A landscape with many peaks, sampled at points; each row gives a point and its height.
A climber steps from a point to the highest of its 2 nearest points, and stops where none of them is higher. Distance is the straight distance between rows; heights are no part of it.
pimun: [126 123 156 148 136 146 135 168  98 121 136 105 176 107 165  97 115 110
  91 127  95 174 142 121]  height 3.39
rizuk: [123 110 101 113 153  99 138  78 100 135 116 145 133 149 127 171 130 150
 132 142 171 135  96  91]  height 0.62
tabo: [148 125 204 139 190 141 207 112 116 146 159 111 133  76 165 152 106  93
 140  76 149  78 157 111]  height 5.84
Nira: [116 142 128 124  85 152 108 104 142  95 120 116  74 118 104 116 144 135
 114 121 131 124 109 133]  height 2.42
vavo: [141 130  91 105 114 117  99 113  86 132 123 131 179 141 132 126 128 108
  86 179 136 163 104 104]  height 4.67
toti: [123 142 148 157  98 139 124 145 144 109 122 126  79 139 112  86 147 149
 129  90  90 136 140 163]  height 2.88
zul: [121  98 136 128 170  87 148  84  66 127 131  94 127 141 146 129 139 141
 147 117 146 149 122 114]  height 0.92
Fepo: [167 133  56  71 136  77  80  97 107 137 109 154 150 158  85 174 127 137
 112 190 187 127  67 103]  height 6.14
puse: [127 126 114 153 148  79 128 126 108 146 107 179 127 160 129 160 141 175
 135 130 149 160 119  92]  height 4.64
Dis: [123 120 100 122 103 125  86 193 142 137  74 122  80 171 106  77 175 171
 150 150  82 140 161 201]  height 3.08
luz: [157 138 195 125 190 147 179 100 133 140 180 101 136  67 139 156  93  85
 128  77 156  60 178 108]  height 5.30
Reber: [144 135  61 113  97 109  96 131 148 122 112 188 152 152 107 159 121 138
  91 178 148 123  92 104]  height 2.39
nas: [107 119 135 177 125 102 127 160 124 137 114 158 107 155 129 107 125 167
 165 103  90 169 135 149]  height 5.59
fenu: [123 111 128 123 160  87 139  72  81 122 125 102  88 144 117 123 139 161
 156 115 154 142 106 133]  height 0.77
mazo: [138 114  84  85 103 143 115  69 115 116 144 116 165 128 121 142 118  86
 100 179 159 114  86 125]  height 4.87
Zopa: [125 146 185 160 196 172 198 132 131 168 136 176 138  86 165 175 114 103
 132  72 120  93 164  74]  height 3.69
Seba: [132 144 103 105  94 145  93 141 112 108  94  89  91 139 113  68 173 137
  97 143 119 146 132 160]  height 2.59
Ledu: [113 154 171 188 118 134 126 163 178 131 131 143  91 138 113  98 117 143
 164  64  66 125 149 162]  height 6.16
Lofa: [123 174 123 126  62 174 108 163 187 125 133 135 130 113 138  99 122 100
  99 147  88 125 158 130]  height 3.68
Ruz: [153 169  73  81  93 111  67 153  99 128  71 119 102 143  84 102 174 150
 110 188 132 152 122 142]  height 3.24
badu: [113 144  91 128  83 127  91 209 174 136 100 135  87 167 126  77 160 156
 165 156  92 139 158 193]  height 2.86
kure: [136 117 143 109 130 147 154  91 115 102 167  74 154  99 151 116 111  96
  97 122 149 108 125 133]  height 2.05
bim: [141 134 211 150 210 115 204 102 110 133 138 121 127  99 163 148  99 113
 152  66 147  84 147 127]  height 6.41
Tana: [112 115 170 181 136 102 135 182 144 130 117 149 107 163 129  97 122 167
 177  91  72 154 145 184]  height 6.09
Par: [ 97 153 108 144  73 158 116 140 180 141 129 183 135 123 125 150 120 136
 113 135 119 130 117 110]  height 1.84
dibe: [160 158  62  91  90 100  55 149 132 116  78 148 108 148  92 118 162 146
 108 193 145 148 108 121]  height 2.91
Verig: [114 158 122 143  79 161 106 192 176 130 151 136 131 126 145 106 112 107
 122 144  84 138 150 151]  height 4.11
nudo: [137 150  80  88 102 115  65 186 107 145  59 108 110 156 103  82 187 163
 124 173 116 162 154 162]  height 3.73
kivo: [126 129 184 181 133 126 126 183 147 125 138 130 116 138 121  87 111 148
 150  61  63 133 165 186]  height 6.72
Zeg: [128 135 177 147 148 139 167 104 113 125 152 120 115 113 142 129 112 113
 125  72 132 105 145 128]  height 5.03
Zotis: [128 117 133 134 117 124  90 171 106 135  66 105  80 160 102  64 175 180
 141 109  85 146 146 192]  height 3.34
fuz: [138 110 173 147 196 108 201  94  86 119 124 120 118 115 166 140 113 129
 156  75 137 115 137 121]  height 5.75
dede: [130 132 119 110 100 161 135 113 106 125 149 113 186 111 153 131 116  80
  83 162 132 140 113 106]  height 4.69
muda: [116 118 119 162 123  95  91 196 136 138 111 150 113 171 138 117 141 169
 156 140  99 164 148 166]  height 5.06
Gizab: [125 128 125 118 110 127 131  72 152  89 146  98  58 130  83 111 140 143
 162 106 139  87  87 150]  height 0.53
rati: [119 125 117 152 112 132 135 128 118 129 123 161 153 134 147 129 126 143
 106 135 127 154 125 103]  height 1.00
Dusi: [100  90 141 115 180 138 186  71 186 144 149 100 118  94 128 175 107 112
 166 120 169  45 142 133]  height 3.72
rafeb: [145 128  88 136 132  78 107 116 119 143  92 186 142 157 112 169 134 170
 120 151 157 147  94  91]  height 5.08
Lek: [138 135  94 103 102 127  80 126 104 106  77 110  62 142  81  96 192 160
 147 143 130 128 104 146]  height 2.14
Fezab: [125 102 129  94 138 158 159  73 150 122 172  80 160  93 143 138 103  82
 116 134 161  90 125 128]  height 2.33
tipar: [111 113 117  98 132 167 162  61 151 128 157 117 152 115 131 166 108  90
 126 143 157  80 115 117]  height 2.61
pivud: [131 120 119 101 139 102 122  93  84  93 138  56 104 131 127  96 149 128
 125 119 136 128 118 150]  height 0.15
Kozuz: [126 106 169 144 175 109 168 118  61 115 126  97 138 116 162 111 125 136
 124 108 131 158 133 107]  height 1.17
Razut: [127 126 195 169 159 146 163 193 118 131 144 127 153  87 162 104  88 114
 116  91  81 149 159 125]  height 4.88
lepor: [140 141 202 171 174 164 164 191 140 141 162 144 134  83 133 111  82 107
 117  72  87 139 166 116]  height 5.09
Vugu: [115 137 173 158 155 151 175 116 116 135 145 137 140 106 159 142 110 116
 118  91 122 136 150  97]  height 4.55
Suk: [108 158 123 145  74 172 123 125 192 128 143 169 104 124 112 141 113 119
 117 107 125 107 118 101]  height 1.62
befid: [161 124 102 135 138  63  85 202  98 166 112 157 214 155 140 148 108 140
 118 197 117 178 129 102]  height 2.89
vesa: [152 105 102 124 143  76  85 221 130 151 138 161 218 167 158 149 103 124
 134 209 111 175 132 120]  height 2.49
Mebop: [125  97  76  92 160  80 119  67 107 137 119 149 131 147 114 185 129 153
 161 164 188 129  80  98]  height 0.49
nidem: [133 108 177 122 178 120 180  67 172 138 161  89 105  85 125 159  92 112
 162  89 162  43 145 144]  height 4.14
dib: [108 101 120 127 166 119 187  62 118 151 126 127 115 122 147 165 129 142
 166 112 155 102 111 111]  height 4.78
bof: [121 112 128 129 143  97 138  75 118  93 136  85  70 140 100 121 141 158
 171 104 147 108 103 153]  height 0.65
Fatem: [145 120 194 136 174 110 173  86 148 125 171 101  97  81 114 137 108 116
 157  65 160  60 152 141]  height 4.48
Duvo: [130 118 142 151 136 118 111 183  91 129 117 110 161 135 152  96 141 138
 110 134  85 197 143 134]  height 3.56
Niti: [ 92  86 126 115 180 167 188  62 194 161 137 117 148 105 142 204 122 103
 152 133 167  52 133 125]  height 3.31
ven: [110 103 120 106 158 170 186  62 159 151 146 126 178 114 141 193 119  88
 140 135 169  69 123 116]  height 2.93
sebod: [110 130 166 159 178 159 194 109 126 150 141 148 135 105 151 165 120 115
 131  84 148 108 141  90]  height 4.13
mib: [127 109 136 138 136 114  85 184  83 130  94  93 122 154 135  78 154 139
 118 128  82 183 161 153]  height 4.12
rop: [ 94 106 126 116 152 127 183  59 158 147 135 131 105 128 135 181 133 137
 166 118 173  75 108 112]  height 5.26
Muvuv: [127 137  86 116 106 108  68 186 129 142  86 133 109 160 119  98 160 160
 127 161 101 173 150 153]  height 4.19
Nere: [146 163 185 157 122 156 131 131 153 123 174 124 101  85 111 113 110 101
 101  61 106  96 178 116]  height 6.08
Silez: [121 123 109 151 101 118 105 196 162 137 148 165 173 152 152 130 106 128
 138 165 102 153 134 134]  height 1.48
kivu: [117 118 117 148 116 110  81 192 117 136 101 118 113 158 129  93 143 155
 139 144  83 179 147 159]  height 4.63
Rerav: [136 113  60  74  94 138 107  67 142 100 131 155 133 137  94 162 129 114
 122 186 179  91  65 106]  height 7.27
Pora: [152 134  71 112 134  89  90 101 114 140 103 170 135 153  92 173 124 157
 118 165 178 129  79  80]  height 5.54
mizu: [157 142  73 106  88 110  82 145 136 118  96 157 136 149 110 142 132 140
  95 178 134 158  99 117]  height 2.63
Kilas: [143 138  83 107 114  96  66 133  92 120  76 125  74 157  88 104 176 180
 153 146 139 155 107 133]  height 1.94
busiv: [121 133 179 166 130 146 135 203 135 127 147 123 139 116 149  99  99 119
 140  90  76 161 156 140]  height 5.52
nad: [128 132  98 121 146  76 105  95  76 134 107 133 112 152 112 149 147 158
 148 145 169 161  95 102]  height 0.46
bevek: [138 126 109 121 118 107  87 147 100 137 117 141 179 148 135 135 134 126
 101 170 121 182 112 100]  height 4.06
Pizu: [112 109 158 142 172 101 191  66 101 146 133 118 109 125 154 148 127 132
 157  95 153 111 131 113]  height 5.20
Nodeb: [125 135 132 142 107 132 111 145 114 116  88 119  82 155 104  77 166 166
 123 106 103 141 129 182]  height 3.11
mab: [139 149 126 107  91 154 111 138 112 104 114  79 120 116 136  78 155 120
  83 148 112 151 139 153]  height 2.90
bol: [107 157 165 161 109 156 134 168 177 145 153 149 112 109 119 124 104 118
 128  84  85 123 148 116]  height 5.33
Nedud: [111 132 155 145 157 184 194 128 132 156 124 180 188  99 159 183 122  88
 108  97 144 113 147  73]  height 2.87
desob: [141 134  82  85  88 153 117  89 105 114 125 119 177 118 139 126 127  91
  76 173 129 141 102 126]  height 5.40
todi: [158 116  40  69 106  99  90  76 116 119 110 145 146 143  90 167 123 116
 112 197 182 106  68 113]  height 6.70
lop: [116 141  96  86  85 144 106  85 142  90 125 100  73 128 102 109 145 127
 130 154 143 107  88 128]  height 2.16
Pomo: [128 131 149 123 127 154 146 138  97 119 148 100 188 102 166 117 106  91
  84 132 112 158 129  98]  height 3.96
dafa: [134 127 137 113 113 127 130  81 137  78 147  68  60 112  94 105 140 130
 134 102 135  76 110 170]  height 0.42
fizoz: [114 143 163 143 190 196 194 117 144 160 148 161 163  86 153 195 116  74
 122  82 135  80 164  75]  height 3.29
lobiv: [120 139 112 148  94 134 117 160 146 133 123 159 162 140 150 122 116 130
 108 154 117 164 121 121]  height 1.20
dira: [162 143 196 135 174 130 153  92 148 115 178 102 110  74 119 137 106  91
 134  58 162  53 171 121]  height 4.83
tatof: [108 107 100  90 104 153 133  63 164 101 159  99 126 118 115 147 122 104
 123 140 155  89 100 132]  height 2.31
zabir: [120 158 167 178 110 158 128 149 190 143 151 163  92 121 102 118 111 134
 152  61  90 117 153 133]  height 5.73
tef: [131 106 141 126 137 113  83 194  88 142  64  89 109 166 120  62 175 157
 129 126  79 171 164 179]  height 3.70
Nibom: [130 108 166 113 173 134 171 100  92 117 167  81 170  93 172 129 110  90
 112 113 154 123 139 119]  height 1.72
nume: [124 117 121 140  93 123 110 222 153 143 179 153 186 159 168 139 102  97
 167 176  98 144 140 154]  height 1.81
Vipot: [137 150  98  99  91 136  81 134  95 110  72 107  61 134  99  70 181 160
 128 146 119 145 125 176]  height 2.34
Lugaz: [123 116  85  72 106 153 112  72 156  89 134  81 105 122 101 125 133 107
 135 170 161  92  86 135]  height 2.10
zatan: [115 157 154 150  90 149 130 130 147 114 132 129  93 120 113 100 132 134
 113  86 113 118 129 130]  height 2.69
misu: [149 126 106 125 139  71  73 191  87 150 103 134 184 150 135 124 127 134
 113 183 116 197 131 101]  height 3.37
tumez: [ 97 110 101 112 125 142 161  60 146 137 132 156 123 129 122 182 129 132
 143 131 177  88  93 107]  height 5.87
vez: [117 117  85 100  95 148 135  69 145 118 127 166 147 137 115 177 133 128
 129 157 177 102  78 100]  height 6.58
zizas: [129 135  81 133  69 134 104 150 173 131 123 205 162 150 124 156 116 146
 104 162 130 131 116 117]  height 2.12
bav: [100 144 147 151  94 159 128 189 192 143 163 163 143 120 138 121  98 105
 134 121  84 135 145 127]  height 4.68
Dep: [151 123  73  62 107 120  92  76 116 117 125 102 146 136 116 133 142  92
 113 194 161 133  93 126]  height 4.49
zumu: [120 115 109 121 124 122 130  92  93 136 132 140 153 137 137 154 131 135
 118 143 153 144 107 106]  height 0.78
Fasu: [146 155 190 168 159 163 146 164 152 146 167 148 124  76 121 123  94  97
 115  53  89 105 171 108]  height 5.53
dopiz: [126 117 127 172 140  80 134 133 104 143  96 185 114 164 132 142 141 186
 160 109 124 165 118 116]  height 4.33
Tele: [137 122 149 111 116 119 124  93 108  84 140  62  83 109 108  95 138 123
 126 106 139 103 132 162]  height 0.31
Toteb: [140 117 104 133 118  91 100 231 144 142 158 159 203 172 159 147 105 117
 158 214 119 157 143 139]  height 2.17
sofu: [128 134 190 177 139 144 128 167 133 118 144 128 115 116 124  88 106 136
 126  67  88 140 156 144]  height 6.13
Devu: [130 160 118 116  71 161 112 151 150 108 121 117 123 108 129  86 146 106
  84 145  93 151 146 146]  height 3.27
nusig: [136 106 183 131 174 123 177 122  69 106 156  83 149  93 160 115 116 111
 113  92 129 133 138 116]  height 1.43

Where does a climber stop that starts at each point below?
nidem -> bim
Gizab -> bim
Silez -> desob
puse -> Rerav
pivud -> bim
Dis -> kivo
Nodeb -> kivo
Lugaz -> bim
badu -> kivo

Two climbers start at each pair of points below. Name the first point that both come to, or write -.
lop / Ruz -> kivu
Duvo / Seba -> kivo
zizas / Verig -> kivo
Suk / Devu -> kivo

Call two points neighbours if one is among the 2 nearest of the other. Go from one point of each pair to the other, from neighbour to neighbour, staying as high as possible. Name the lowest point that can't be avoided.
Rerav / bim -> dib
kivo / Rerav -> dopiz
Nere / kivo -> bol
